Each row is a point on a tangle of strands that fork, close into loops and nearly touch. The rows are in no order.
Two points are linked if the straight distance between their rows is under 70.6.
k401: [  3.4 -22.7  20.5 -15.4   2.4  -2.4  26.6  -8.3   5.2 -10.5  36.6  20.1
  32.3  14.1   8.2   0.4 -23.4 -17.0 -21.3  18.7  23.6  40.7  14.5]
k795: [-13.6   1.7 -24.3  -0.1 -21.0  -8.0 -11.9  25.4  13.8  20.1 -47.6  -0.5
 -19.2   8.6   1.4 -22.6  28.3  -4.1   2.1 -20.7 -31.0 -25.6  -1.7]
k185: [-24.3   2.2 -16.9 -33.2  -1.1   1.2 -20.3   4.3   2.3 -16.9 -28.7   3.8
  -0.6   8.8 -11.0 -12.0  19.1 -34.4  -2.3  -5.1 -18.8 -27.2  -2.4]
k553: [ -7.0  11.5  28.5  17.3 -15.5 -10.7   1.4  -4.5 -48.9  -8.1  22.4 -19.0
 -45.9 -10.7 -30.3  19.4  12.1   6.7   3.1   4.0  58.2  13.3  -0.4]
k799: [ 24.7  25.5   8.4   1.3   0.2  24.3  -4.3  27.9  40.2   0.4 -36.6   0.1
  11.6  11.4   1.8 -14.8  -3.1   0.9   9.9 -14.9 -18.1  -3.7  -5.9]
k567: [-10.9  23.4  -9.8 -18.7 -11.2   8.2  23.2  -7.3   9.8   1.2  -2.3  14.8
  -5.3  13.3   3.3   1.4 -13.8  -1.7   2.4   7.3  28.6  19.6  12.1]
k225: [-12.0 -34.0  35.4  16.0  -2.2  -1.5  40.4 -11.5 -16.0  19.4  37.0  24.9
  -0.4  -4.9  -1.2  12.0  27.9 -35.3  -4.7  -7.3  30.7  23.6  20.7]
k579: [  6.7   7.7 -25.9  -6.3   8.7  -9.0 -37.0  43.4  20.5  23.0 -44.1 -18.1
   1.9  -9.8   8.9 -10.8  -0.7 -21.3 -14.8  15.0 -15.9 -11.5  -0.5]
k920: [-11.5  19.6  24.1   9.3  -9.3  28.7  19.6  -5.1 -32.6   2.5   1.7  -6.3
  -0.6  15.5  -3.9 -21.9  -6.7  10.3  32.5 -31.9  14.1   1.4 -11.8]
k714: [ 17.0 -13.6  15.9 -19.8 -10.7  21.9  26.6  13.4  -6.8 -17.9  22.9  -4.3
  34.1 -10.8   8.6 -19.8 -13.3  -7.7  13.1  -9.6 -25.6  -2.6   1.0]
k666: [-11.3   0.6 -16.8 -21.1  -0.5  15.6 -21.1  15.0  19.6  -7.6 -18.5   7.4
  11.6   9.4 -12.9   7.4   6.8 -42.6 -17.2   2.3  20.9 -19.0 -12.7]
k463: [ -9.5  25.8   8.9 -16.5  21.4   3.1  -2.2 -16.9  24.0  39.5 -20.0  -3.9
  16.2  18.0  10.2  10.4 -19.0 -29.5   1.9  15.6  -1.7  -1.4  -2.4]
k901: [ 13.6   6.2 -25.2  -3.8 -11.3 -23.4  -1.5  18.7 -11.1 -33.3  -5.2   5.8
  -9.5 -10.4 -17.4  -5.1  16.0  15.6  -8.6  23.7  18.6  24.6 -17.1]
k861: [ 21.9  21.6 -14.2  -7.1  14.6  24.2 -14.3  38.3  65.4   6.5 -36.3 -22.7
  40.0   4.4  20.7  11.6 -23.5 -11.8  -2.9  23.2 -18.9  -1.3  21.1]
k293: [ -4.5  16.4  -0.6  -8.8  33.4  -5.6 -36.2   1.9  26.7  14.8 -10.6  -6.6
  23.9  15.2  11.0  17.3 -26.5 -23.1 -19.2  22.9   8.0  -4.4 -10.5]
k439: [  8.2  12.8  14.1  28.8   4.6 -24.4  12.1 -32.2 -14.4 -13.3  29.0   2.5
 -14.7  -6.0 -10.3   3.8   7.3  29.8  -2.2  23.4  40.1  46.8  -6.4]
k110: [  8.8  29.5  13.5   8.6  -7.4  -0.2 -20.4  -3.2  37.8 -33.4 -34.7 -14.1
 -23.4  22.4  -5.4 -11.1  -6.2  39.7  -4.6 -23.1 -37.4 -19.4 -20.2]
k307: [ 16.0  -8.6 -22.5  15.1  -9.5  -3.4  -8.6  59.0 -30.3  28.5 -18.1  -7.1
 -10.7 -26.2   1.1   0.1  19.5   3.6  12.3   4.4  12.5   8.8  -2.7]
k867: [-11.3  -8.3  -3.4  28.2 -10.3  -9.3 -42.0  17.8 -16.5   6.9   7.1 -11.4
 -27.3   2.2   0.5 -23.2  22.6   7.8 -11.3  -9.9  20.4 -37.2  -9.2]
k261: [-13.5  -4.1   2.0 -21.6   1.5  -5.4  29.4 -38.6 -18.0 -17.8  30.0  10.5
 -19.7  -7.2   3.8  11.6 -16.0   7.7 -12.9  -1.6   9.5  20.7  16.7]
k984: [  4.4   0.8 -26.9  22.5 -14.9 -15.1 -15.6  19.9   8.2 -11.0  14.2   4.4
 -12.0   1.7  -9.5  -7.3  28.0  10.4  -4.6  31.7  46.9  13.5  -4.4]
k954: [-13.7  13.0 -14.1 -16.8   9.6   4.7 -24.0  -6.1  72.4 -29.8 -17.0  -3.9
  46.4  25.9  16.7  24.3 -19.4 -10.0   5.5  26.5 -25.9 -17.6  18.7]
k498: [-10.9  25.5  13.0  32.1   7.0 -21.2  16.3 -17.6 -16.7   3.6   8.0   1.3
 -38.9 -12.0   2.7   3.8  19.1  20.5   8.4  12.4  51.3  36.2  20.4]
k3: [ 14.8   1.7  13.7  17.8 -22.0  20.6 -10.5  51.0 -33.8   6.2  -5.8  -4.8
  -2.3 -10.0 -11.0 -12.4  -5.0  27.2  26.2 -27.0  16.5  -6.1 -20.7]
k667: [ 19.1  28.7  14.4 -21.5  14.6  18.2  -7.0  -1.1  49.8   9.1 -10.5 -28.3
  33.0  14.5  10.9   7.0 -28.3  -6.0  10.4  24.7 -54.0 -21.1  19.5]
k857: [-12.8 -22.4   6.6  -9.3 -15.9   2.7  53.6 -19.6 -19.1  -6.4  41.3  20.9
 -22.6 -11.1  10.0  17.6  -2.4   7.9  -5.6 -10.5  25.1  34.0  36.0]
k752: [-30.3  -4.8   8.9 -21.7  30.2   6.4  16.9 -39.1  28.5  27.9   8.3  17.2
  18.4  13.7  16.6  10.0 -20.9 -35.4   1.6  16.5   8.1  18.7  38.8]
k367: [  3.6  11.2  21.7 -43.1 -19.4   7.5  10.7 -11.8 -30.5 -22.2 -10.0 -10.5
   3.4   7.3 -34.6   4.1   1.2 -13.3  15.9 -10.5 -19.1  -1.8 -22.4]
k670: [ -8.0  -1.2  -5.5  24.9  -6.6 -27.9 -10.6  -4.6 -55.9  -3.5  -3.9 -17.7
  -8.0  -9.9   3.6  -5.7  28.2  14.1  17.7 -18.0 -30.5 -15.1  -7.6]
k969: [-11.5  -5.3 -27.0 -10.5  -0.9   1.0 -13.7  -3.6  39.2 -20.9   1.1   1.5
  13.8  17.5  10.4  15.3  -4.2 -16.3 -26.9  14.8   4.9 -26.8  -1.7]
k736: [ 17.2 -26.8  11.4  32.6   5.8 -11.0  -4.0  -7.9 -16.6 -14.9  41.2  10.7
  16.8  -3.4 -17.4   0.0   2.8   9.7 -11.1   6.5  18.5   6.5 -30.7]
k868: [ 17.2  12.7 -13.4 -22.8  10.0  20.0  -0.4  11.2  48.1  21.0 -17.6   1.0
  23.6   3.6  19.7  16.3 -45.4  -5.1   1.7  15.5 -24.9  -4.5  13.0]
k232: [  0.2  -2.3  16.5  -2.4   1.0  -4.4 -31.2   0.7 -13.4 -27.7 -25.5 -14.5
 -16.7   1.4 -11.1 -19.0   8.3  26.0  -1.1 -42.4 -55.0 -34.4 -12.0]
k189: [-11.0  35.9  25.0  22.2  -1.2 -13.1  -9.8 -10.3 -25.0   7.2   3.2 -23.8
 -37.1   8.7  -9.7   2.5  11.1  20.5  11.3   0.8  44.0  15.0 -12.1]
k902: [  9.2 -18.7  14.6  18.0 -10.3  -2.6 -45.3  30.5 -12.5 -16.9 -12.3   2.4
 -14.7  -8.6 -21.7 -12.4   8.5  23.3   5.7 -30.0  -6.8 -22.8 -31.7]
k458: [-11.9 -35.4  25.1  24.1  23.2  -8.0  38.9 -21.9  12.4  20.5  24.2  38.6
  -5.0  -7.0   8.8  31.7  15.3 -26.6 -12.8   5.9  30.1  37.7  31.1]
k566: [-10.1 -10.4 -25.6 -34.2   6.9  -6.6  16.0  -8.7 -11.0  10.9 -14.8  18.5
   2.8 -15.4  -2.3  16.6   3.7 -22.0   1.6  12.4 -14.7   5.8   3.1]
k6: [  8.0 -20.1  -9.5 -24.8  -3.8 -13.9  11.3   6.0 -30.8  -6.4   6.1  23.5
  -2.9 -19.2 -15.2  26.8   2.4  -7.3  -1.5  -3.0   3.6  20.1 -19.1]
k79: [  9.5 -17.9 -31.7   4.0  17.0 -18.0 -39.7   2.3  37.2 -12.1 -22.2  14.4
  16.2  -1.0  15.2  12.0 -12.3  10.7 -15.4   8.6 -41.5 -10.2 -14.8]
k547: [ -6.0   8.9  -5.8  -0.5   6.9   1.5   3.7 -17.9  49.8 -16.4  11.4 -14.3
  57.4  16.8  25.8  12.5 -13.8  -7.5  -4.7  39.7 -26.0  -9.9  15.6]
k637: [  1.2  17.3   5.0  -3.3  -3.7  -2.9  29.1 -22.3 -23.3  17.8 -10.6  -6.6
  -4.1   5.7  -6.3   2.3  15.0 -12.3  22.4  -4.0 -19.2   9.1  -1.9]
k17: [ 10.5   9.2   7.2   6.2   4.3 -18.9   8.6 -27.0   0.2 -34.1  34.0  -4.8
  16.1   9.5  -5.7   3.7 -14.6  19.1 -19.3  29.2  32.6  34.9 -12.6]
k451: [ -0.3  21.6  -2.8   4.2  11.9 -16.4   9.2 -45.7  14.3  -4.3   6.7  -7.7
   6.4  15.9   3.1   6.5  -6.2  13.3  -4.8  20.0 -19.2   7.7 -10.5]
k562: [  2.3 -23.1  15.4  42.6   4.5  -9.0   7.7 -10.1   1.3   1.1  49.5  16.0
  13.6   9.0  -1.8  -0.6  15.8   2.6 -14.5  19.0  41.0  12.8  -0.9]
k179: [-20.0  -5.2  -3.0  12.4  -7.8  -7.5 -10.9  -3.2 -14.4   3.9  10.9   0.0
 -20.0   4.1  -6.2   3.1  20.6  -9.4  -9.4  -3.8  30.1 -17.5 -12.6]
k305: [ 17.7   2.5 -24.6  19.9 -21.3  -3.4  -1.3  21.7  -9.2  23.1 -14.3   2.6
 -29.0  -9.9  16.5  -2.8  -7.6  43.5   2.3 -17.8  -8.6 -11.2  -8.6]
k31: [ 36.2  17.2   5.4   3.6  13.1  31.1  -9.6  41.6  66.8  -4.6 -47.0 -18.7
  25.8   2.1   8.5  -9.6  11.9 -13.0   2.2   2.1 -43.7  -9.2  13.8]
k748: [-43.9   3.9  -3.5 -11.1   8.7  -7.4  25.1 -33.9   6.3   3.4  -1.2  15.7
 -29.6  -1.4  -0.1  24.5  27.2 -29.7  -4.1   0.6  29.7  10.2  29.6]
k593: [-11.8 -37.2  34.7 -24.9  11.0 -11.3  35.4 -26.7   6.8 -16.1  49.7  31.5
   6.0   9.2  14.9  12.4 -11.7 -25.1 -23.6   8.2  23.1  46.8  37.3]
k255: [-31.2 -27.5 -32.2  -1.7   3.2  10.3   9.9   5.0   9.1   9.8  10.4  28.7
  -7.3 -11.2   7.2   5.5  19.5 -21.4 -12.3  -1.8  29.6   5.4  25.1]
k898: [ 25.8  -4.6   5.9 -31.1  10.0   5.2  14.4 -16.5  -3.4  -4.8  18.8  -3.3
   6.9 -11.8   9.2   6.6 -44.4  16.3  -5.2   7.5 -40.9   5.6  -0.3]
k176: [  3.3  -7.3 -18.8  23.9  17.9 -25.1 -56.3  17.4  47.5   0.4 -25.6  -8.4
   5.9   9.4  14.3  -3.0   8.5   3.1 -29.5   8.3 -20.8 -26.3 -14.8]
k585: [  0.4 -22.7  46.1 -12.0  10.8  -4.8  14.2 -23.5 -20.4 -19.5  39.8   6.1
  37.4  20.4  -3.8 -12.8 -12.2 -22.4 -14.2   1.9   5.7  22.9  -8.8]
k880: [ -1.5 -14.7  13.3   6.1  -7.4   8.1  41.7  -2.8 -21.6   9.4  31.0   4.2
  13.1 -17.9   8.4  -4.1  18.0 -25.2   0.9   0.9   6.8   9.8  14.9]
k12: [  0.4  14.7  13.4 -21.9  12.6   1.6 -14.1   1.0 -17.0 -13.6  -1.7 -20.7
  -6.5 -15.6  -2.9 -14.4 -10.4 -13.0  -1.6   0.0  -2.3  -3.0 -11.7]
k461: [ 35.1  27.6  11.6  -9.1  10.6   2.7  -9.5  -6.5  37.2   7.0 -24.3 -34.6
  -3.3  -0.4   6.0  -0.6 -24.0  14.3  -3.2   8.1 -66.7 -23.6   2.6]
k599: [  4.2   7.2  20.5 -23.7 -11.4   4.8  44.9 -35.5  -2.0 -25.7  30.0   0.5
  -1.4  13.8   1.5  -6.4 -42.8  21.7   3.2  -2.8   8.5  37.4  10.9]
k423: [ 10.5  28.7  11.3 -11.2   2.8  28.8  17.2  -5.7  -0.9  11.5  -8.2  -3.5
   6.2  11.3   9.6 -24.0 -28.4   8.8  24.9 -14.7  -1.9   6.1  -1.0]
k643: [-13.6  -5.9 -15.5   3.8  13.3 -21.6   7.4 -37.0  25.0 -11.9  21.1   5.2
  35.5   7.8  25.9   8.7  -5.4  -2.5  -8.4  26.7 -17.7   6.0  14.8]
k224: [-24.6  18.0 -15.6 -38.2  23.8   5.0  -2.6 -20.5  33.5  28.4 -21.3  11.6
   5.5  19.2   8.8  11.1 -28.5 -25.8  11.2  23.7   1.0   4.2  30.8]
k462: [ 17.5 -24.9  -6.4  29.0 -21.0  10.6  -0.4  35.4  12.7  21.8  17.1   0.8
   5.9 -13.1 -21.0  -1.2  26.6  -8.1 -10.2  14.3  35.9 -18.6 -20.6]
k817: [-31.1  20.0 -12.0 -14.6   7.2  12.0   3.5 -19.1  17.7  32.5 -12.5  15.0
 -15.9  21.9  24.0   2.0 -21.6  -0.9   2.8   1.9  27.9   8.4  26.1]
k358: [-16.3 -24.2  27.5 -18.9  27.7 -13.3  24.0 -41.0 -15.9  29.6  26.7  14.3
   1.0  -7.4   1.8  21.8  -2.4 -30.9  -9.7  -1.6  -1.3  16.4  17.9]
k398: [-11.0  -1.4   3.2 -11.3  -0.7   9.7  45.5 -22.7  -4.8  22.4   9.4  -4.6
  14.3  -3.4  13.1  -0.9  19.1 -31.6  14.0   7.7 -25.4   0.1  29.0]
k613: [ 13.1  10.1 -20.1  -2.8 -15.2 -18.4 -15.2  42.4  -0.3  18.5 -34.6 -22.5
 -26.4  -9.2   4.0   0.9   8.0   0.1  -7.0  10.5   1.4  -8.1  -7.1]
k430: [-12.8  23.5  17.2  25.9  -2.5  -9.0  18.4 -25.7 -52.1  19.5   0.4 -28.6
  -6.6  -5.3   1.2 -15.0  27.6   6.1  26.0 -11.6 -14.4   1.4   1.9]
k130: [ -9.7 -23.4  10.1  26.3   3.3 -10.3  -6.1  -7.1  -9.8  -3.8  43.7  28.0
  -9.5   2.9 -32.1   9.2  31.8  -6.8  -9.2  11.7  62.4  12.7  -1.4]
k556: [  5.2  15.9  19.4  -5.4  -3.7 -10.1  13.5 -20.1 -34.6  10.8 -11.2 -17.1
  -0.3   4.1 -31.8  20.5   7.7 -12.3  10.0  -4.4  -8.0   9.8 -33.8]
k778: [ -2.8 -10.5  17.4   3.8 -25.0  12.5  38.0   1.8 -45.4   6.2  32.5   5.6
 -33.9 -17.5  -4.5  12.3  -9.0  23.3   6.6 -17.7  39.5  15.3  25.0]
k864: [ 29.2   5.8 -18.8  -4.8   0.3  -8.1 -17.4  24.7   5.1 -23.6 -26.2  -1.5
   1.1 -19.0   5.3 -23.5  -8.4  18.4   2.7   4.0 -30.3   6.8   0.8]
k758: [ -5.1 -10.6 -23.3  -3.3 -16.2  15.6  -1.9  36.6  -6.9  10.7 -21.5  -3.0
  -1.0 -17.0   2.6 -16.2  24.5 -13.1  17.6 -17.2 -17.0 -21.6   0.3]
k921: [ 21.1  -5.7  24.2  19.9 -12.2  11.6 -25.8  15.2 -15.0 -33.1  11.0 -25.1
 -15.1   1.0 -23.1  -3.0  -5.2  37.6  -7.3 -32.9  -6.9 -28.0 -24.1]
k530: [  0.9 -11.0 -34.1  16.1 -12.3   9.9   4.3  35.0  10.4  -8.2  -1.2  -0.4
  20.7 -23.0   4.9 -21.3  28.8  -6.5   9.6   5.2  -2.9 -14.5   8.1]
k262: [-14.9   5.8 -41.4 -28.3   1.7  -0.1  14.5 -10.8  21.7   4.3 -32.8   6.4
  16.8   4.2  -2.0  -0.4   9.7 -27.2  14.6  24.4 -34.4   2.7  23.6]
k497: [  0.2 -13.8  20.1  24.2  21.5  -7.2 -13.4 -20.3 -38.2  -9.0  33.5  -1.3
   6.5  -4.9  -2.8 -16.9  -7.0  25.0   3.9 -10.2   9.0  12.6 -15.0]
k29: [ 21.1  -0.3 -13.5  -8.6   9.3  14.4  -1.7   1.2  16.8  17.9  -3.0   9.3
   1.8  -2.9  20.8   8.3 -40.9  22.2  -2.0  -8.2 -24.5 -10.7  -2.6]
k645: [ -9.6 -34.4 -31.5   2.7 -16.2  23.4   1.5  29.0   1.0  -9.7  19.6  23.9
   8.5 -11.0   1.2 -18.0  13.4  -3.5  -6.5  -9.6  23.5 -15.2   6.0]
k163: [  2.4  -6.4  21.1 -27.3   4.7   0.6   4.6  -2.9 -56.2  -8.8  -0.2 -16.2
  11.6 -18.3 -14.0 -11.2  -1.3  -6.0  21.1 -14.9 -23.3  -4.3  -8.8]
k726: [ 33.3   9.8   8.1 -27.8  12.5  -2.4 -13.2  -4.2   8.3 -18.2  -4.7 -29.8
  -5.1 -14.7  -2.0   5.7 -29.3  20.5  -3.9  -4.1 -48.7 -15.1  -9.8]
k51: [  2.4  -4.1  36.1   7.4   3.3 -13.1  16.7 -16.0 -42.6  10.6  19.9  -5.7
 -25.3 -10.9 -22.0  47.4   1.5  -3.0 -16.1   2.7  41.5  20.3 -10.3]
k982: [ -7.8 -19.2  18.6  17.3   5.0  -0.7 -33.8  17.8 -50.1 -21.1  -7.4   5.5
   5.7  -0.2 -29.0 -13.2   6.1  19.3  17.7 -21.3   7.9  -5.8 -32.2]
k822: [ -0.1  -7.4 -34.2  27.3  10.4   7.7 -19.1  16.3  33.6  16.4  -6.3  13.9
  21.7   3.8  20.3 -11.9  -5.0  13.3   4.3   1.0   6.9   8.3   0.2]
k391: [  1.4   5.7 -49.8  27.1  -6.4 -21.7 -24.3  23.4  44.3   7.1 -33.5 -17.0
  -5.5   3.5  25.7 -13.0  -1.1  17.2 -13.2  15.5 -18.8   0.0  16.2]
k370: [-24.6  -5.8  -4.3  -3.5   4.2 -13.4 -17.3 -16.9 -49.0  18.2  -3.5  -3.5
 -21.3  -7.9   4.9 -14.9   6.5  13.5  18.5 -36.3 -29.5 -25.0   9.3]
k460: [ 17.9  23.2 -23.1   8.4  -7.7   6.4   1.4  23.4  41.6  36.9 -44.7  -8.6
   1.4  15.5  12.4   0.2  -8.4   7.4   4.1   3.3 -13.6  -1.6  -4.4]
k171: [ -1.1 -31.4  -2.1 -17.0  -7.3   5.1  -7.8   4.5 -26.2 -25.3  24.9  23.2
  -1.6 -14.0 -19.1   9.4   1.5   9.5 -10.0  -8.6   6.7 -21.7 -24.8]
k539: [ 18.9  -5.0  33.2  -7.9  -8.1  24.2 -18.7   5.9   2.3 -34.1 -10.1 -19.7
 -21.6  -9.0 -20.5  -5.1  -5.8  33.8   0.1 -48.8 -45.3 -43.7 -12.7]
k640: [  8.0  -4.7 -20.8  28.7 -24.4   8.1  15.4  22.7  14.5  27.0  -3.4  -9.2
  -9.2  -1.8  -3.9  11.6  25.8  -6.3  -9.9  -5.6   4.0 -35.9 -16.8]
k136: [ -9.0  -8.5  26.5   1.5   5.1 -20.7  29.7 -37.7 -26.6   5.0  11.2  22.9
 -32.8 -14.8 -18.9  46.1  10.7  -5.6  -0.4  -7.5  17.6  37.2   1.9]
k361: [ 10.6   7.2  -1.1   2.0   1.1   8.1 -16.5  -1.0  32.7 -32.2  -2.3  -4.4
  13.0  10.7   0.9  -0.3   4.4  -7.2 -19.2  12.2 -22.1 -17.3 -12.0]
k201: [  7.3   2.5 -25.7  -7.0 -11.8 -21.6 -15.7  10.3 -23.0 -27.9 -23.4  12.9
  -9.4  -6.3  -8.3 -14.6   4.9  21.8  13.1  -2.4 -13.1  21.9 -17.2]
k892: [-36.9  19.8  -9.2  15.7  10.7  -2.9  -1.1 -27.8  23.1  14.1   3.4   9.9
 -23.7  10.5  15.4   5.3  14.5  -6.1  -8.1   4.1  42.6   3.7  25.5]
k487: [-26.4  -0.1 -44.8 -12.6 -12.5   0.3  -2.5  -1.5  30.7   3.0 -38.1  -5.0
  -0.6   9.8  -5.6   3.2  31.0 -43.0  -3.6  12.6 -16.6 -25.6   4.0]
k687: [  0.0 -15.9 -15.5  36.4 -13.9  -7.8  -6.8   9.1  -4.9  16.1  24.5  18.5
 -29.7  -6.5 -17.1   7.7  31.4   6.6  -6.2  25.9  60.1  13.6  14.7]
k490: [ -7.0  31.7  -9.2 -18.7   7.2 -24.9 -16.6 -41.3  13.1 -13.5 -16.7 -10.5
  -0.2  25.1   0.9  -1.3   1.9  -8.0   0.0  15.6 -33.5 -19.1  -9.7]
k335: [  7.9  19.4  -0.7 -26.7   1.5  15.2  13.7  -5.1  -5.8 -22.9  16.5   3.5
  -3.6   5.1   5.2 -10.1 -36.7  21.0  -0.3   5.3  32.7  34.9  10.2]
k84: [-12.8   3.4  37.7   6.6  -3.6  -4.7 -17.3   0.2 -48.6 -15.4  29.3 -18.0
  -7.1   1.1 -31.2  -5.2  13.8  -0.9   3.5   3.9  54.4  -0.2 -12.5]
k510: [ 15.2 -21.9  -5.5  19.4 -11.0  12.7 -19.9  53.9 -37.2  21.5  11.6   4.8
  -8.7 -18.8 -11.8  -9.1   9.5   7.8  20.6 -10.8  41.9 -10.0  -0.9]
k269: [-19.3   5.7 -39.2 -16.0   8.0  -0.3 -17.6  -8.5  50.8   5.9 -40.0   3.0
  34.2  23.8   8.0  13.0  -1.5 -22.8   2.2  30.3 -31.5  -4.3  21.8]
k619: [ 24.9  15.3 -30.3   8.8   6.7  -6.5 -29.1  33.2  40.9 -15.1 -35.5  -6.6
   7.5  -5.3  13.3  -8.7 -10.2  28.8  -8.3  20.4 -15.2  14.4   6.7]
k952: [-11.3 -14.1   1.9   5.7   8.2  14.5   0.2 -10.9 -26.6  -0.5  22.0  19.3
  -1.3  -6.1  11.9 -23.4 -16.2  13.9   6.7 -15.9  18.5  11.1   6.7]
k646: [ -6.7   1.6 -54.9  28.8   0.8 -21.1 -18.0   2.8  30.5  10.5 -11.3   9.8
 -12.5  -0.6  15.5  -3.4  10.5  18.7  -9.4  16.7  16.1   6.2  10.7]
k150: [-20.6   3.9 -15.4  30.1 -11.6 -19.6 -23.1   6.8  -3.9  17.7 -21.1  -1.9
 -22.0   1.0  11.2 -21.8  28.3   5.2  -0.2 -18.5 -15.9 -24.1  -7.4]
k628: [ 15.0  -2.7  -9.2  13.7 -12.5  11.2  14.7  21.4 -33.0  38.3  -7.1 -10.1
  -7.3 -23.9   9.2   2.4  -1.1  20.3  19.6 -27.1 -16.8 -11.0  -2.0]
k862: [ -0.3  21.0 -33.8  16.3   4.0  -5.4 -23.4  23.8  63.4  39.5 -49.5 -18.6
   8.7  19.6  29.0   0.0 -13.8   4.4 -12.0  10.0 -23.6 -10.1  19.9]
k333: [ 14.1  20.2  37.6  -5.7 -16.1  24.3  10.7  19.3 -34.0  11.8 -19.9 -17.8
  -6.6   2.8 -18.1  -4.2 -11.3  10.9  31.9 -31.5   5.4 -11.3 -15.4]
k178: [  3.2   3.0   0.3   8.7 -20.1  14.7  21.1  14.6 -34.3  22.4  13.7 -12.0
 -21.4 -19.6   9.1   9.0  -3.1  19.3  12.0 -12.8  21.1  -4.9   6.4]
k577: [ -9.3  -1.3  19.9 -20.6   9.9   1.3  -9.8 -13.2 -33.5  -5.2 -13.3 -15.5
  -2.5  -4.6 -14.4 -20.6 -10.0   8.8  25.9 -29.1 -48.9 -20.9  -3.1]
k650: [ 30.1   4.6  10.9  -4.1   3.8  30.4  -0.2  12.5  24.5   1.1   6.2   5.7
  11.4   9.8  17.3 -10.7 -42.3  22.6  -1.7  -7.6   6.6   4.0  -9.7]
k427: [ -2.4  10.0  28.1 -20.1  -1.3  -1.1   4.7   2.6 -35.7 -13.8  14.8  -4.7
  -7.3  -1.0 -11.4  -4.7  -3.0 -12.7  -3.3   0.5  35.6  16.8 -12.2]
k776: [  7.8  -5.5 -15.5  13.9   9.8  -4.4 -50.4  42.8  30.2  10.4 -24.1  -1.3
   3.7  -1.8   0.4  -9.1   2.1  -8.7 -18.8  -4.5   3.0 -21.2 -19.8]
k434: [  0.1  25.5  15.7   0.5   4.9 -13.4 -24.8 -28.3  11.6 -14.3 -25.3 -11.6
 -19.5  26.4  -8.7   0.1  -5.4  15.3  -6.9 -11.2 -23.5 -25.7 -34.5]
k986: [-18.9 -33.0  28.7 -13.8  10.9 -17.4  47.4 -42.0   0.0   1.2  26.5  35.1
 -10.8  -3.2  -2.1  33.8   9.0 -19.2 -16.2   2.2  -1.8  41.0  39.7]
k231: [ 24.3 -20.3  11.4  -6.6 -14.1  20.2   6.0  28.7 -11.7 -26.2  13.9   4.1
   4.9 -16.9  -7.1   3.3  -7.7   3.1  -4.4 -13.4  -6.6  -9.6 -16.7]
k156: [-32.7   7.8  12.5   1.0  -7.8  -2.9  14.6 -10.4 -25.2  20.3  -8.6   9.4
 -24.8  -0.8 -12.0  19.6  35.2 -30.2   1.0  -7.7  32.7   0.1  -0.5]
k218: [ -3.2 -14.3  18.8 -38.9 -10.5  17.1  40.0 -21.7 -26.2 -26.0  27.9  10.1
  22.3  -0.3 -16.3 -13.9 -12.8 -16.6  15.8 -12.3 -34.9   3.1   2.7]
k751: [  8.2  -6.0   4.1  -7.7  24.5   2.4 -15.6 -15.5  26.7 -32.5  -7.0   4.8
  25.3   4.6   9.9 -18.1  -6.1   2.1  -1.8  -5.0 -48.3 -22.6  -0.3]
k90: [ 20.2 -25.1  16.0  18.0 -22.4  10.4   6.1  32.0 -26.2  18.9  36.3   1.3
   8.3 -12.0 -12.2  -1.9   8.8 -10.9  -1.5   4.8  49.2  -4.1  -7.4]
k300: [ 15.4  20.6   3.6  16.9 -13.4   4.3  10.9  -4.3  12.4  22.8 -10.8 -12.7
  -6.2  13.4   0.1   8.9   3.9  -1.4  -2.4 -11.0  -9.5 -24.2 -29.6]
k507: [ -2.3  -9.8 -21.6  38.1   4.4   4.3 -16.3   4.3  -0.8   2.0  11.5  24.3
   3.0   0.0  12.8 -17.0  -2.1  35.5  10.4 -14.6  14.4   8.1 -10.8]
k7: [ -0.8  -9.8  11.0 -18.7   8.4  18.2   0.6  -0.8   6.9 -42.8  21.8  -4.0
  31.5 -11.2  18.0 -22.4  -9.5 -15.3  -3.0  -5.6 -32.8 -16.2  11.3]
k170: [  1.0 -16.2  29.6 -24.6   0.0 -12.8  43.7 -36.2 -29.8 -13.2  29.8  -3.4
  22.7   3.4  -9.3   0.9  -5.0 -26.0   2.2  12.7 -15.4  29.9   2.0]

A fork is a point with three links, a tip a point with one. Leave the first point through the second and follow the links. Name the first fork or tip that comes.
k646, k822: k391
k567, k335: k305
k262, k487: k714
k892, k748: k255
k255, k645: k817
k714, k7: k262

A tip is a point with one link. Name the tips that can be reached along the links from each point below, in the order of the rows.
k189: k110, k17, k358, k982, k136
k736: k79, k300
k335: k293, k752, k305, k255

A piece is all that can be reached along the links. How many separate loops has the piece of each point below (a circle has one, a figure eight two, a Y none), and how many tips (points with one link)?
k901: loops 2, tips 2
k51: loops 2, tips 5
k645: loops 0, tips 4
